Each scene shows the same named points in several views. A view is turned or mirrored, and shifted as a whole, has a little noise and may leave points out.

Scene 1
View 1
fuzin: [-12  13 -19   7 -34 -23  16  -5  17 -14 -35   3   5  -9  17  18  -4  17
   9  22  -7]
zed: [ -7   7 -20 -13  10   5  33   4  68   0  -3 -12  -3  23  14   8  13  33
  47  18   9]
kidu: [-12   0   6  -2   9  13  29  14  23 -18  -5  -2   4   7   1  12  10   7
  23 -12 -18]
lizi: [ -7   8 -10   8 -36 -14  15  -4 -12 -20 -39   7   9 -11  14  26  -3   6
   1   4 -22]
tos: [ -8  11  -7 -15  -4   9  25  -5  16 -15  -3  -6  -4  21  12  23   1  15
  31 -14 -11]
rakup: [-31  12  -4   7 -18 -18   5   2  16 -31 -12   9   1  -8 -11  11 -16  19
   0   4 -18]
goro: [-30  -5  22   1  33  22  30  37  39 -36  21   0   0  -2 -31  -1   7   5
  18 -20 -27]
buru: [-14   4  -4   1   6   5  25  12  33 -18  -5  -2   0   7  -2   9   8  15
  25   0 -14]
zav: [-35  34 -31   2 -65 -45 -13 -42  -8 -29 -28   9 -13   0  12  29 -44  30
  -6  18  -8]
mari: [-33  14  12   2 -19  -3   4  -1 -27 -46  -2   9  -7  -6 -20  25 -25   0
  -7 -33 -41]
movon: [  7   9  -5 -15  -9  16  31  -5 -16 -16 -21  -6   3  18  20  37  12   5
  25 -25 -19]
Mapep: [ 13  14 -31   0 -49 -18  24 -22  -2  -1 -53  -3  12   2  47  34   6  16
  23  21   1]
Zoka: [-20  24 -28   6 -52 -34  -2 -26  -1 -21 -34   8  -4  -2  18  25 -22  23
   4  21 -11]
balom: [-13  20 -35   3 -43 -33  11 -20  28  -9 -35   3   0   2  24  19 -10  28
  18  35   2]
View 2
kidu: [ -2  -2 -13   2  19 -10 -11  32  26   6  -5  -5   2 -20   3  -7   2  10
  15   0  29]
lizi: [-11  13   2 -16 -14  21 -17  -9  11   0   2  -8 -13  21 -10  -4  24 -20
  16 -24  15]
zav: [-18  20  24 -26 -20  41   0 -36  12 -24  23   8 -34  37 -42   4  38 -38
   7 -22  26]
movon: [-12 -15   0   1   7   8 -35  23   8  20 -15  -6 -14   9  23 -10  13  14
  20 -20   8]
balom: [ -9  16  21  -5  12  -2   1  -2  21  -8  13   6 -21  34 -44  -8  41 -18
  36  -6  41]
mari: [ -6   7 -28 -23 -19  39 -17  -7  12  -8   4 -20  -2 -24  12   2  -7 -15
 -17 -20   7]
tos: [ -9 -19   3   1  19   5 -14  27  19   3  -1   3 -15  -3   5  -8  13  16
  15  -7  28]
Zoka: [-14  20  15 -16  -8  18  -6 -18  13  -5  14   1 -23  31 -34  -4  36 -27
  22 -18  26]
buru: [  0   0  -8   5  23 -13  -4  28  29   0  -1  -4   0 -18  -9  -9   7  10
  18   4  35]
Mapep: [-17  12  30   2  -1  -9 -27   3  11  15  -6   4 -25  56 -18 -13  45 -10
  53 -23  22]
goro: [ 11  -3 -43   1  24  -4   1  38  34  -1  -1 -17  19 -60  12  -6 -19  14
  -6  14  34]
rakup: [ -2  19 -10 -14   1  15   2  -2  24 -14  10 -10  -2  -9 -25  -1  12 -21
   7  -5  31]
View 3
kidu: [-19   1  -2   5   9  -3  -9   8 -15   2   4   4   0  11 -15   0  14   8
   7  28  -1]
zed: [-50   6   1   8  30 -32 -13  18 -23  -1 -10   6   5  29 -34 -24  -6  12
  23  33  -7]
buru: [-23   2   6   4  15 -17  -9  12 -18  -1   6  -4  -1   9 -17  -5   9   2
   1  30   1]
tos: [-16   6 -17  -3  15 -16   5  -1 -13  -2   7   3   3  14 -16 -18   0   3
   8   9   7]
Zoka: [ 13  11   2 -12  27 -51  17   0 -10   9  26 -28   9 -16  -4 -31  -6 -35
 -34  -7  28]
lizi: [ 13   9  -9 -12  14 -14   4   0  -3   7  25 -29   4 -14   5 -15  16 -17
 -25   4  29]
fuzin: [  0   9   6  -9  29 -36  -2  11  -7   5  22 -30   2 -10  -7 -24   8 -21
 -27  11  26]
balom: [ -7  12   9 -10  40 -57   3  14  -8   7  20 -36   8  -7 -15 -43  -8 -27
 -25   7  26]
Mapep: [ -2  21 -22 -19  42 -26   3   5  10   1  25 -50   8  -2  -7 -58  -2  -7
 -13 -10  46]
zav: [ 29   7   6 -13  29 -73  34 -12 -17  11  35 -18  13 -24   3 -31 -21 -55
 -43 -21  25]
mari: [ 32  -8  -7   1 -19  -3  28 -24 -19   8  21  18   1 -13  12  24  11 -23
 -19   1   0]
movon: [-17   3 -37  -3  10  11   3 -11  -7  -6   6   5   4  19  -9 -18   7  22
  23   9  13]
goro: [-23 -10  15  18 -14   5 -12   8 -29   4   1  29  -7  15 -15  36  25   5
   6  50 -24]
rakup: [  5  -2  17   4   9 -35   7   4 -20   8  18  -5   0  -9  -7   2   5 -30
 -25  17   5]
View 4
zed: [  6 -13 -26  17 -18  37  -3   8 -15   3 -11  18   4   7 -55  21  18  19
 -26 -15 -27]
lizi: [ 11  16   1 -17  18  -2  27  -1 -12 -37  11   8   9   3   7  21 -16  -1
   5  18  17]
mari: [-24  30  23  -6  11  28 -17  18  11 -50  53 -19  -4 -10  34   9   9   7
  39  20  10]
zav: [ 14  39  22 -16  46  26  23  29 -21 -87  -4   6   6 -31   3   9  14   7
 -10  42  27]
kidu: [ -1  -2 -14   3 -13  18  -4  -2  -3   2  15   7   7  14 -19  24  -2   5
   3 -10 -14]
buru: [  2   4 -13   1 -11  22   1   2  -4  -3   2   8   7  11 -28  24   1  10
  -4  -5 -17]
balom: [ 27  20   2 -13  28  17  31  11 -26 -50 -26  19  13 -11 -30  18  -2   7
 -26  22   9]
tos: [  1 -11 -16   8  -6  14   8  11 -15 -18  19  10   8   2 -17  12  13  11
  -9  -5  -4]
Mapep: [ 28  -9 -14  -9  26 -17  53   4 -35 -47  -4  29  20  -5  -7  10 -10  -1
 -29  17  31]
fuzin: [ 18  21   2 -14  21  10  24   3 -19 -38 -12  12  14  -3 -13  25 -11   3
  -8  19   8]
rakup: [  5  33  10 -12  12  29  -3   8   0 -32   0  -1   4  -3 -11  22  -4   5
   8  16  -6]
Zoka: [ 16  27  12 -13  31  15  26  15 -22 -63  -8  10  10 -15  -5  16  -1   4
  -8  29  21]
View 5
lizi: [ 19  -3   3  20  11  15   3 -30 -18 -13  -9  -7  11 -15  -2  -3  -4  13
  -4  26 -17]
rakup: [-18  -1  10   6  39  10  12 -18  -7 -11  -3  -3   8 -26   7   7 -20  -4
 -28  23 -16]
tos: [-27 -13 -12 -11  -4   5  12   8  -4 -24  -9  -6  -4   1   0  13  -2   9
  -2  12 -36]
fuzin: [ 12   4   0   4  12   1  16 -30 -10  -3 -17   8   6 -16  -9   1 -14   8
 -19  14 -12]
Zoka: [ 12  12  23  25  19  22  28 -27 -10   0 -26  28  -3  -2  -1  31  11  35
 -25  22  -5]
kidu: [-33 -18 -17 -18   8  -2   5   5  -5 -28   1 -23   5 -14  -3  -5 -18  -8
  -1  15 -34]
mari: [-27 -11  21  31  46  39 -10  -5  -9 -29  11 -30  15 -22  21  18   5  -3
  -2  43 -30]
goro: [-64 -22 -20 -27  34   1   0  17  -1 -32  18 -42  11 -29  10  -8 -36 -36
  -8  19 -42]
zed: [-50 -18 -32 -45  -8 -19  31  18   2 -19  -9   4 -11  -1  -9   9 -22  -4
 -22  -4 -36]
movon: [-13 -19 -15   2 -14  16   0   1 -11 -32  -3 -19   2   6  -3   6  15  14
  18  21 -37]
zav: [ 13  17  39  35  37  27  29 -35  -8   3 -25  33  -3 -13   6  39   8  36
 -37  27  -4]
Mapep: [ 34   5  -8   9 -22   5  16 -32 -14  -2 -30  20   0   4 -20   0   7  33
  -1  12 -12]
balom: [ 11   7   5  -1   7  -3  31 -28  -9   7 -25  31  -5 -12 -10   9 -12  23
 -31   8  -8]

Which points are out of place in each view (at most two, in the order of its rows)? Write none if all are in place.
view 1 | zed
view 2 | lizi
view 3 | movon
view 4 | mari
view 5 | Zoka

Scene 2
View 1
fepur: [  1  -3   7  -9  -2  33 -46  28  -7   3  18  17  25 -12  -4  24  -3  10
  -6  11 -40]
vezen: [-24   3  17   8 -16   5   0 -11 -17  -3  -2 -14   7  -5  -5 -11  25  13
  17  -8 -10]
pide: [-12  -2  11  -3 -13  20 -20   5 -18   1   9  -3  14 -16  -7   5  11   6
   7   0 -20]
vasun: [  5   9  24  -6   0  39 -26  21  -4  -3  40  13  10 -27  -9  -3  -9   3
 -25  22 -11]
bon: [-12  18  38   9  13  10 -25  37  34   0  47  31  22  24  20  -8  -6  38
 -25  14 -29]
fonit: [ -4  17   7  13  -1  32 -40  38  20  -8  16  34  23   1  18  25 -11  22
 -17   4 -32]
Zifas: [ -6   5  29  -2  -8  23  -6  -2 -16  -5  27  -8   0 -26 -15 -21   7   1
  -7  11  -2]
gel: [  0  -3  -3  -2 -10  34 -50  27 -12   2   2  16  28 -14  -1  41   1   8
   5   2 -43]
Gupo: [-12  -4   9  -4  -6  10 -40  30   2   7   9  16  33  14  11  30  13  27
  12   5 -54]
vuna: [-11  25  22  22  -4  27  -2  10  16 -14  23  11   2 -12   6 -17  -3  14
 -19   2   6]
Tosi: [-27   9   9  17 -15   6  -5   1  -4  -5  -5   0  14   4  10  -2  22  23
  13 -17 -15]
suvil: [-16  -1  14   2 -13  10 -16   6 -13  -2   6  -2  13  -3  -3   0  15  13
   8  -2 -23]
solev: [-20  19  27  18  -9  19  12  -6  -1 -17  15  -5  -6 -18  -3 -34   6  12
  -8  -3  19]
pelaf: [ -4  13  26   1  -5  31  -3   0 -14 -10  36  -5  -3 -35 -20 -28  -3  -3
 -19  14   9]
laru: [-24   9  32  13  -4  -3  -5  14  13  -1  21   4  15  14  10 -17  15  31
  -1   0 -17]
govab: [-10  15   8  16  -9  26 -15  11   2 -11   7   9  10 -11   8   4   4  13
  -5  -7  -6]
View 2
bon: [ -7 -14 -20 -28  36  49  -2  -8 -33  36  -6 -25 -23 -22   2 -31  -6  -1
 -34 -12   9]
fepur: [  2 -20 -38 -17  -7   4 -21  -2 -24  11   6 -27  -1 -17  31 -23   8 -24
  24  -9  -1]
laru: [  3   7 -10 -27   2  34  -3  -6  -4  16   5 -20 -15  -6 -23  -5  -3  13
 -19 -13   2]
govab: [-13  -4 -12 -29 -11   4  -4  -3  -3   1  -3  -8 -13 -15  -2 -11  -8 -11
  15 -10   9]
pide: [ 10   0 -26 -17 -27   6 -18  -5   5   1  13 -19  -5  -6   4  -6   6  -6
  23 -10  -7]
Zifas: [ 13  -6 -15 -20 -23  20  -7  -8  30  14  28  -8 -29 -16  -3 -16   1   8
  29 -14  -3]
pelaf: [ 13 -13 -11 -23 -16  23  -3  -9  44  19  31   4 -39 -24   5 -20   0   7
  36 -16  -1]
vuna: [-10  -3  -1 -30   2  19   6  -7  11  15   4   5 -35 -22  -6 -19 -15  -1
   8 -11  15]
vezen: [  8  13 -14 -20 -31  10  -9  -6  17  -8  12 -14  -7   0 -27   8   5  15
  12 -10  -3]
Gupo: [  2  -4 -38 -17  -2  11 -23  -6 -42   7  -7 -46  15  -1  10  -8  12 -16
  -5  -7  -6]
solev: [  1   6   5 -30 -14  22   4  -9  37   7  17   8 -37 -16 -25  -7 -15  12
  13 -14   9]
gel: [ -7 -14 -42 -15  -9  -9 -23   2 -33  -1  -6 -32  12 -11  29 -16   8 -33
  26  -6  -2]
fonit: [-20 -17 -28 -28  15   7  -9  -1 -39  16 -18 -20  -8 -21  22 -26  -7 -30
   2  -8  15]
Tosi: [ -3  16  -9 -25 -19   6  -8  -5  -1  -7  -5 -16   0   3 -26   5  -3   6
  -3  -8   2]
View 3
bon: [-10 -25   9  -2 -42  22 -26 -17 -33 -41  25  19  22  -3 -22   0  50  10
 -25 -42 -24]
vasun: [-52   6  10  -9 -16   1  -6  11   1 -17  -4   9  21  17 -17  -1  35 -21
 -11 -18   3]
fepur: [-39  -2  -2  -2   3 -29  -5   0 -16 -20   4  10  31 -15   0 -12  30 -16
 -11 -13   0]
gel: [-31  -5  -6   8  14 -41 -10  -6 -21  -9   8  17  36 -25   9 -14  26 -17
 -19 -13   6]
govab: [-21 -10  13   9  -9   3 -33  -1   2  13   4  16  11  -3  -1   1  25  -7
 -20 -21  12]
Zifas: [-38   3  14 -16 -14   5 -16  17  18   8 -11   0  -3  17 -12  10   8 -15
  -1 -11  14]
fonit: [-23 -14   4   9 -11  -7 -23 -10 -27 -20  19  23  32 -10  -6 -11  47  -4
 -28 -29  -5]
suvil: [-18  -8   8   1  -5  -8 -20   1   4   8   2   2   6 -11   6   2   0  -4
  -9 -10  10]
Tosi: [  0 -17  12   6 -10  -2 -40  -1   4  21   6   7   0 -12   7   9  -4   5
 -16 -14  11]
vezen: [ -9  -8  11  -2  -7   1 -33  10  17  26  -3   0  -9  -5   7  11 -16  -2
  -4  -8  16]
laru: [ -1 -21  12  -8 -29  16 -31  -3  -2  -7   9   0  -1  -4  -8  14   2  13
  -9 -20  -5]
pelaf: [-50  12  23 -17 -17  17 -14  24  23  11 -13   6   1  29 -20  10  19 -22
  -2 -15  15]
pide: [-24  -1   6  -1   4 -18 -17   7   3   9  -4   2   9  -7   7   1   3 -11
  -6  -9  15]
Gupo: [ -7 -15  -9   0  -1 -29 -13 -14 -25 -20  15   2  23 -32  10 -10  11   4
 -14 -16  -7]
View 4
bon: [ 31  25  42   5  30   7 -32   8  21  24  21  28  16  19   7  21  10 -28
 -12  -5 -24]
pelaf: [-11 -11  21 -19   0  -7  -5  17  -4 -24  -1  -7 -12   5  40 -11  -3  17
  -9 -26  -1]
vezen: [ -9 -22 -12 -11   5  16  -6  -3 -12 -16   2  12  -1  -4   2   8   2   5
  24   9  18]
vasun: [  2  21  36   1   5   6 -22   5  14  -5  15   1   8  30  38  -6 -11 -15
 -16 -40 -24]
Zifas: [-11 -12  11 -17   1   1  -1   8  -9 -23  -4   5  -9  10  32   0  -1  11
   2 -12   1]
solev: [  1 -19   8 -16  13   3 -15  28   1 -12  11  -6  -8 -17  13 -10   1  19
   4  -1  13]
gel: [-14  15  -8  15  -9  44 -15 -32   5  -9  13  17  24  51  19   2 -19 -38
  18 -30  -7]
laru: [ 13  -4  16  -6  22   9 -16   8   6   6   9  23   4   3  -2  22  10 -12
   8  12   0]
Tosi: [ -3 -14 -10  -1   9  27 -17  -6  -2  -3  17  16   8   0  -8   7   2  -9
  27   9  16]
vuna: [  5  -3  19  -7  16  10 -27  22  11  -2  21  -1   3  -1  13 -11   0   0
  -5 -15   3]
suvil: [-10  -9  -3  -1   3  22  -7 -10  -8 -11   3  18   8  16   9  11  -1  -8
  18  -2   8]
govab: [ -5  -3   1   1   9  27 -24   3   9  -5  20   4   7  10  10  -6  -8 -10
  11 -14   7]
Gupo: [  2  13  -1  13   6  34 -15 -33   6   6  13  35  24  40   2  25  -4 -40
  20  -8  -8]
pide: [-11  -6  -7  -2  -2  23  -5 -14  -6 -19   0  14   4  19  17   8  -5  -8
  18 -13   5]
View 5
solev: [  3  36  14   3  13   9  -2 -39 -12 -33  -5  -1   6   4  15  13 -25  22
  21  14 -17]
bon: [  7  17  11 -21  -4 -27   0  10 -27   6   7 -26 -20  14 -10  31  26  17
  -7 -24  14]
pelaf: [ 23  37  28  -5  -6  -6  -3 -35  -8 -37   9   0   6  -6   5  13 -22  17
  15  16 -50]
vezen: [ -7   4   3   0   3  24 -11 -37  11 -37  -8   6  25  -8   0  15 -16  11
  -7  15 -10]
gel: [ 13  -6  17  -6 -28  24  -4  -9  17 -16  -6  13 -14 -14 -30  13  -2   3
 -43   7  -5]
fonit: [ 17   6  21  -7 -21   1  10   7 -10   2  -4   0 -45   2 -27  16  12  14
 -36  -6   7]
Tosi: [-12   1   5   1   3  27  -7 -28   5 -26 -14   8  10  -2  -6  17  -8  16
 -14  11  13]
pide: [  8   1  16  -8 -15  16 -11 -24  12 -29  -2   4  12 -12 -15  14  -8   6
 -23  10 -20]
vasun: [ 31  27  31 -12 -22 -11   0 -10 -12 -20  11  -8 -19  -5 -13  11  -4  11
 -11   4 -42]
fepur: [ 24  -2  24 -15 -33   3  -5  -1   5 -14   7   4 -19 -13 -34  13   5   3
 -44   3 -23]
vuna: [  6  38  15   3  12   0  11 -23 -30 -13 -10  -4 -24  13  12  16 -10  27
  19   2   4]
suvil: [  1   2  10  -5 -10  18 -13 -21  10 -29  -2   3  12  -8 -12  17  -7   9
 -19  11  -9]
laru: [ -9   9   3 -12   8   2  -9 -18 -12 -18  -2 -12  11   6   0  29   5  14
  -3  -5  10]
Zifas: [ 14  23  18  -7  -8   0  -7 -30  -1 -40   4  -3  13 -10   3  13 -15  11
   2  14 -41]

Which points are out of place in each view (at most two, in the order of its rows)? Write none if all are in place.
view 1 | none
view 2 | none
view 3 | bon
view 4 | vasun
view 5 | gel, vuna

Scene 3
View 1
Lezoz: [ 15  -4 -12  29   1  37 -15 -15  13   0  21  12 -26  19  -2   0  -8  -6
 -17   1  13]
mog: [ 20 -16   9  21   2  27   7 -30  -7 -19  -1  25   9   7   3  12  -7   1
  -2   5  12]
tidu: [ 26 -18   1  41   0  30   7 -29   4 -21  14  24 -22  28 -14   2 -19   3
  10   1   5]
Vaz: [  3   2  -9   2   5  26 -23 -24   7   5   0  12  18   7  30   0   5  -2
 -20  12  25]
tar: [ -6  -7 -19  27  -7  21  -1  -5   3   0  26  13 -19  11  28 -17  -2 -19
  -8   7  11]
dones: [-18   2 -27  13  -4  12 -12 -12   9  11  21   9  -2  12  47 -31   9 -18
  -7  12  16]
niva: [ -1  -9   1   6  -2  13   2 -30  -4  -8  -2  21  27   6  35 -11   2  -6
   6  16  17]
geget: [  8  -5  -7  14   2  24  -9 -25   4  -4   4  17   6  17  15  -6  -3   1
  -3  10  16]
gema: [  6 -10   5   1   1  20  -4 -33  -6  -9 -10  21  34   4  29   3   3   1
  -3  17  19]
let: [ 22 -14   5  25   3  32  -1 -33   3 -15  -1  22   3  17  -6   8  -9   7
  -1   6  13]
muta: [ 31 -20  18  22   4  35   5 -34  -8 -20 -10  28  10  12 -11  22 -10  11
  -3   4  15]
Zuza: [  8 -14   9   9   0  19   8 -32 -12 -18  -7  24  25   4  26   0  -1  -1
   2  14  16]
tifa: [ -5   6 -26  17   3  23 -27 -21  21  14  19   4  -9  26  25 -20   2  -6
 -13   9  18]
kapap: [ 27 -19  11  29   0  33   7 -26  -6 -21   0  28  -3   9 -11  15 -13   4
  -2  -1  11]
View 2
Lezoz: [  5 -20  -4 -11   2 -21  12  -7  -2  -9 -38 -11  -5  -8 -15  -6  19 -19
 -18  -2   1]
kapap: [ -7  -7  17 -18  13  -3  24 -31   7 -12  -6 -32  12  -1 -20  -9  14   1
 -12   7   3]
niva: [-13 -13 -23 -27   7  -5  14 -16 -17  -3 -12 -36  13  11   1   6 -11   9
   3   2   1]
tifa: [  2 -24 -29 -10  -8 -28  -1   9 -24   7 -58  -7   3  -5  -6   7   3  -7
  -9 -11  -4]
tar: [ -2 -27 -24 -22  -1 -18   6  -2 -18  -5 -36 -20 -15  -1   6   1 -11 -22
 -11   0   8]
let: [ -8  -9  10 -11   8  -9  17 -26  -4  -4 -16 -28  18  -4 -21  -6  13   7
 -10   3  -4]
tidu: [ -2 -15  23  -7   6 -10  13 -30  -6  -7 -17 -28   3 -18 -24 -23   4 -13
 -23   9   3]
muta: [-12  -4  10 -15  13  -3  21 -28  -3  -3  -6 -34  25   0 -22  -5   9  15
  -8   2  -2]
mog: [ -8 -10   4 -21  15  -3  22 -27  -4  -8  -6 -35  16   5 -14  -4   5  10
  -4   4  -1]
Zuza: [-17  -8 -15 -25   9  -1  16 -24 -15  -1  -6 -39  24  14  -3   7  -9  19
   3   0  -3]
Vaz: [ -4 -14 -31 -22   1 -20  17  -1 -13   0 -35 -17  19  14   0  18  12  16
   5 -10  -8]
View 3
kapap: [ 16   7  20  25  26  -7  -6 -20   9   1 -15  19   5 -10   8   8 -19  -4
   4  12 -12]
mog: [ 26  -1  17  19  15  -8 -10 -29   4   5 -12  20  14 -10   5  -4 -11   0
   8  -1  -8]
tidu: [ 14  -7  18  11  16 -16  -8 -10  23   2 -21  21  12 -16 -13  15 -26 -12
  -3  10  -2]
dones: [ 40 -28  31 -12 -42  -5   6 -26  -1  17  11  34  30  12 -16  -6   6  15
   5 -36  -1]
gema: [ 45  13  42   5   4 -10  -1 -27  -5  12   3  28  17  21  27  -6   0  23
   5 -12  -8]
let: [ 17   7  32  15  15 -12  -2 -13  11   4 -13  23   9   2   5  13 -16   3
   1   9 -11]
tar: [ 27 -27  16   4 -27   1  -2 -26   5  13   0  29  22  -8 -21  -4  -2   1
   8 -22  -2]
muta: [ 18  19  29  25  29 -10  -5 -19   7   2 -15  21   3   1  19  12 -16   4
   3  17 -14]
geget: [ 26  -1  34   3  -9 -11   3 -18   6   9  -1  27  18  12   1   4  -5  13
   2  -9  -9]
tifa: [ 20 -20  38  -3 -41  -6  12  -6   7  13   8  34  20  17 -24  10  -2  13
  -2 -19 -12]
Vaz: [ 27   4  41   9 -20  -1   9 -20  -5  11   8  30  16  25   7   3   6  24
   5 -13 -21]
Zuza: [ 44   9  34   7  15 -12  -6 -33  -3   9  -5  25  18   8  27  -7  -3  13
   5  -9  -3]
View 4
muta: [ -6  15  -6  21 -17 -21   4   3  13  12  -7  17   2  37 -19  27  11   1
  20  22  18]
Vaz: [-12   7 -12 -22   3 -13   8  -4  13 -27 -18  30   3 -17 -18  21  -3  -8
  15 -31  13]
dones: [ -8  -3  17 -17   9  22  -8  -6   7 -27 -22  26   6 -43   0  29 -18 -18
   3  -4  -4]
geget: [ -5   5   4  -2  -3  -1   1  -3  10 -12 -11  22   4  -4 -11  23  -2  -8
  16   5   9]
Lezoz: [ 10  10  24   8  -8  -7 -14 -12  -4 -12   2  -1   6  -2 -12  32  10 -23
  11   3  12]
mog: [ -6  11  -3  20 -10 -10   3   2  12   7 -11  23   3  23 -14  31   2   2
  15  23  14]
niva: [-17   4 -10  -5   0   6   8   5  19  -6 -28  42   5  -5  -7  25 -17   4
  13  12   6]
tidu: [  6   5  27  25 -11   0  -6  -3   8   6   6  -2   5  21 -12  23  11 -12
  23  40  10]
tifa: [  1   1  19 -16   4   7  -6 -13   2 -31  -5  10   8 -27 -11  23   2 -24
  16 -15   4]
gema: [-17   7 -19  -6  -3  -7  13   5  21  -5 -26  43   3   3 -13  25 -10   6
  18   1  13]
let: [ -3  10   3  12 -10 -13   4  -1  12   2  -3  15   3  24 -16  22   9  -6
  22  19  14]
kapap: [  1  13   5  26 -14 -17  -1  -3   8  14  -7  12   3  33 -14  31   8   0
  15  28  15]
Zuza: [-18   7 -12   5  -5  -4   9   6  20   5 -25  41   5  12  -8  27 -11   9
  12  19   9]
tar: [  3   2  26   1   1  14 -14  -9   0 -12 -16  11   5 -24   4  38 -11 -17
  -1  10   2]

Which points are out of place in each view (at most two, in the order of its rows)? Write none if all are in place.
view 1 | none
view 2 | niva, muta
view 3 | mog
view 4 | Vaz
